Each scene shows the same named points in several views. A view is turned or mirrored, and shifted as a whole, has a little noise and may leave points out.
In the rows, zero is written as 128.

Scene 1
View 1
Nit: [169  92 187 131  85 171 144 185 179 211  81 133 125 163 173  52 219 122
  54  70 162 203 229  48 118]
votum: [117 109 134 135 157 144 127 125 117 116 137 139 121 137 144 118 115 118
 106 104 131 102 128 148 130]
gana: [130 111 140 137 145 149 125 144 125 143 121 139 125 144 152 115 131 113
  98  92 137 115 150 128 125]
Kul: [116  85 152 126 145 152 146 117 141  98 140 134 110 133 137  82 139 135
  94 111 139 134 139 132 132]
fev: [110 104 132 131 167 143 130 115 112  89 143 149 121 129 133 123 101 115
 113 106 139  92 119 156 133]
rup: [ 99  99 128 129 177 141 133 106 105  67 152 151 118 124 127 126  89 116
 121 113 137  82 107 168 137]
tumes: [127 101 146 133 147 149 133 134 129 122 125 144 122 138 145 106 132 115
 100  96 145 119 148 129 130]
lus: [119 107 136 135 161 146 127 133 109 104 131 159 128 130 137 130 107 104
 112  95 149  93 135 144 132]
losem: [111 110 127 137 159 143 126 117 117 117 147 122 115 141 148 115 113 130
 105 115 115 103 111 159 129]
bop: [114 117 126 140 159 142 121 123 112 126 140 126 120 142 150 123 110 122
 107 108 117  97 117 156 129]
Palip: [149 106 160 138 112 160 133 164 154 189 104 124 120 158 168  79 180 125
  73  87 136 164 183  92 121]
Bekom: [111 106 133 133 164 143 129 121 112  96 140 147 121 130 137 122 105 116
 112 103 137  94 122 154 133]
Lipab: [118 102 139 133 155 146 131 127 120 107 134 148 121 133 140 114 117 116
 106 100 141 106 134 142 130]
zosob: [ 93  93 131 128 179 140 139  94 109  52 161 146 113 120 122 115  89 125
 119 118 136  86  97 174 139]
Finik: [126 122 129 140 158 143 115 144 107 137 122 150 130 138 149 142 109 101
 110  89 139  90 138 143 126]
boteb: [115  94 146 130 156 149 139 120 125  93 139 149 118 129 133 106 120 119
 105 104 147 110 135 141 133]
View 2
Bekom: [119 139 128 138 111 161  98 141 171 145 137 111 128 136 103 148  90 137
 132 157 126 130 161 129 112]
fev: [115 142 125 140 109 164  94 134 173 153 139 103 126 137  99 149  81 139
 134 161 131 131 164 137 111]
boteb: [127 127 132 125 103 162 112 158 167 129 130 116 122 137 105 143 107 135
 132 146 119 129 158 121 115]
Lipab: [128 132 133 129 110 156 108 151 167 135 132 122 129 138 113 145 101 134
 128 149 125 128 154 122 112]
Palip: [158 117 162 116 127 114 136 193 148 101 122 196 158 146 176 134 155 114
  94 116 114 119 120  76 108]
rup: [109 141 120 142 101 175  93 134 174 154 142  86 115 136  81 151  78 145
 145 163 128 131 177 142 113]
Nit: [189  86 178  81 124 102 174 232 136  58  98 232 161 145 204 121 199  97
  79  93 103 115  96  48 111]
zosob: [103 140 117 147  91 183  90 140 174 154 141  79 109 138  66 151  83 151
 151 157 119 133 188 140 113]
Kul: [128 121 137 130  92 159 116 182 159 117 130 130 121 143 104 139 134 138
 132 129 103 126 170 102 112]
bop: [112 151 132 156 120 146  89 142 165 156 146 132 144 144 119 150  95 136
 120 151 126 127 161 120 109]
Finik: [131 143 134 130 133 140 102 130 168 148 135 135 147 135 138 148  84 126
 114 159 143 128 134 129 112]
votum: [122 141 132 140 115 150 101 147 165 144 137 128 136 139 117 148  99 135
 124 148 125 127 157 120 110]
losem: [110 149 129 161 112 152  88 150 163 154 147 130 139 145 109 149 100 141
 126 146 117 126 172 115 108]
View 3
zosob: [140 134 110 130 114 217 144 145  85  88 136 160 118  97 109 169 184 126
 123 187 115  80 186 155 109]
boteb: [113 121 127 127 127 178 135 130 106  99 131 142 125 116 126 153 158 116
 135 169 124 127 153 143 122]
rup: [142 127 109 132 119 206 142 141  79  90 144 164 112 101 116 157 172 126
 126 180 115  86 177 157 119]
votum: [115 128 119 131 113 170 132 122  92  92 145 150 131 107 129 142 135 122
 132 163 118 117 149 148 129]
gana: [100 121 129 132 119 146 128 115 101  98 144 139 135 118 140 131 116 118
 139 152 124 142 130 141 140]
Lipab: [115 120 124 130 123 174 133 126  98  97 140 145 126 114 129 146 145 120
 136 166 121 124 149 145 129]
losem: [112 142 114 134  95 176 131 119  87  86 141 151 142  94 115 144 134 126
 126 166 112 104 154 152 123]
Kul: [ 91 136 136 125 117 172 132 126 130  98 112 123 144 113 116 160 160 115
 134 167 124 139 148 134 112]
bop: [116 135 113 134  98 171 131 119  81  85 150 156 139  98 125 138 124 126
 129 164 112 105 150 154 130]
fev: [130 124 116 131 120 190 139 133  86  92 146 157 119 106 126 149 155 123
 130 173 116 104 164 152 125]
Bekom: [126 125 116 131 119 184 137 132  86  92 145 155 122 107 126 149 151 122
 130 170 118 109 158 150 127]
lus: [128 106 121 130 135 171 134 128  84 101 156 156 110 121 145 137 140 120
 138 165 123 124 149 149 140]
Palip: [ 59 125 152 125 120 105 116  97 138 107 124 108 160 128 147 124  93 107
 149 135 133 192  96 124 141]
Finik: [124 112 117 133 121 157 131 117  77  96 165 161 117 115 148 126 116 124
 137 157 118 123 139 153 146]
tumes: [103 121 131 126 126 157 130 121 110 100 136 137 132 121 137 142 137 115
 139 158 124 143 137 139 133]
View 4
Lipab: [137 107 111 129 107 117 116 156 138 130 138 146 145 132  92 122 125 122
 164 135  89 139 111 114 129]
Nit: [161 163 131  83  70 133  79 150  65  98 122 101  77 169 156  57 114 131
  42  31 192  20 120  93 150]
Kul: [153 131  96 111  82 121 109 157 152 120 141 144 118 129 102 113 138 144
 136 137 126 133  92 106 130]
gana: [132 113 121 123 103 117 111 159 120 126 146 130 131 147 108 109 123 118
 133  99 106 109 117 112 127]
tumes: [140 116 113 122  99 119 111 157 131 125 140 136 131 140 104 111 126 125
 141 116 109 121 112 110 129]
Bekom: [132 102 106 133 108 113 121 157 151 134 149 147 148 130  88 129 131 123
 171 142  83 151 108 116 124]
zosob: [142 102  91 133 103 113 127 160 180 133 146 164 150 114  75 142 141 138
 194 182  77 185  91 117 121]
losem: [118 102 102 133  98 110 129 172 168 134 172 134 139 136  90 131 145 129
 151 131  92 148 100 115 112]
Palip: [136 134 125 107  84 122 102 160 104 116 149 109 106 159 130  86 127 124
  83  62 147  67 119 103 131]
lus: [133 100 116 132 115 115 118 154 132 132 138 144 151 135  92 124 120 115
 170 133  80 140 117 116 128]
votum: [125 104 109 131 104 114 123 162 147 133 155 137 140 136  93 123 133 124
 156 127  92 138 109 114 120]
bop: [115  97 109 138 104 109 129 171 159 137 170 131 145 138  90 129 142 123
 154 121  86 142 109 117 113]
rup: [136  97  98 136 111 112 126 157 167 138 146 159 154 121  75 141 133 128
 191 169  72 176 100 117 122]

In a view up to two points have been moved. Name them for each view, in the order of its rows, or write -.
view 1 => Palip
view 2 => fev
view 3 => lus
view 4 => Lipab, gana
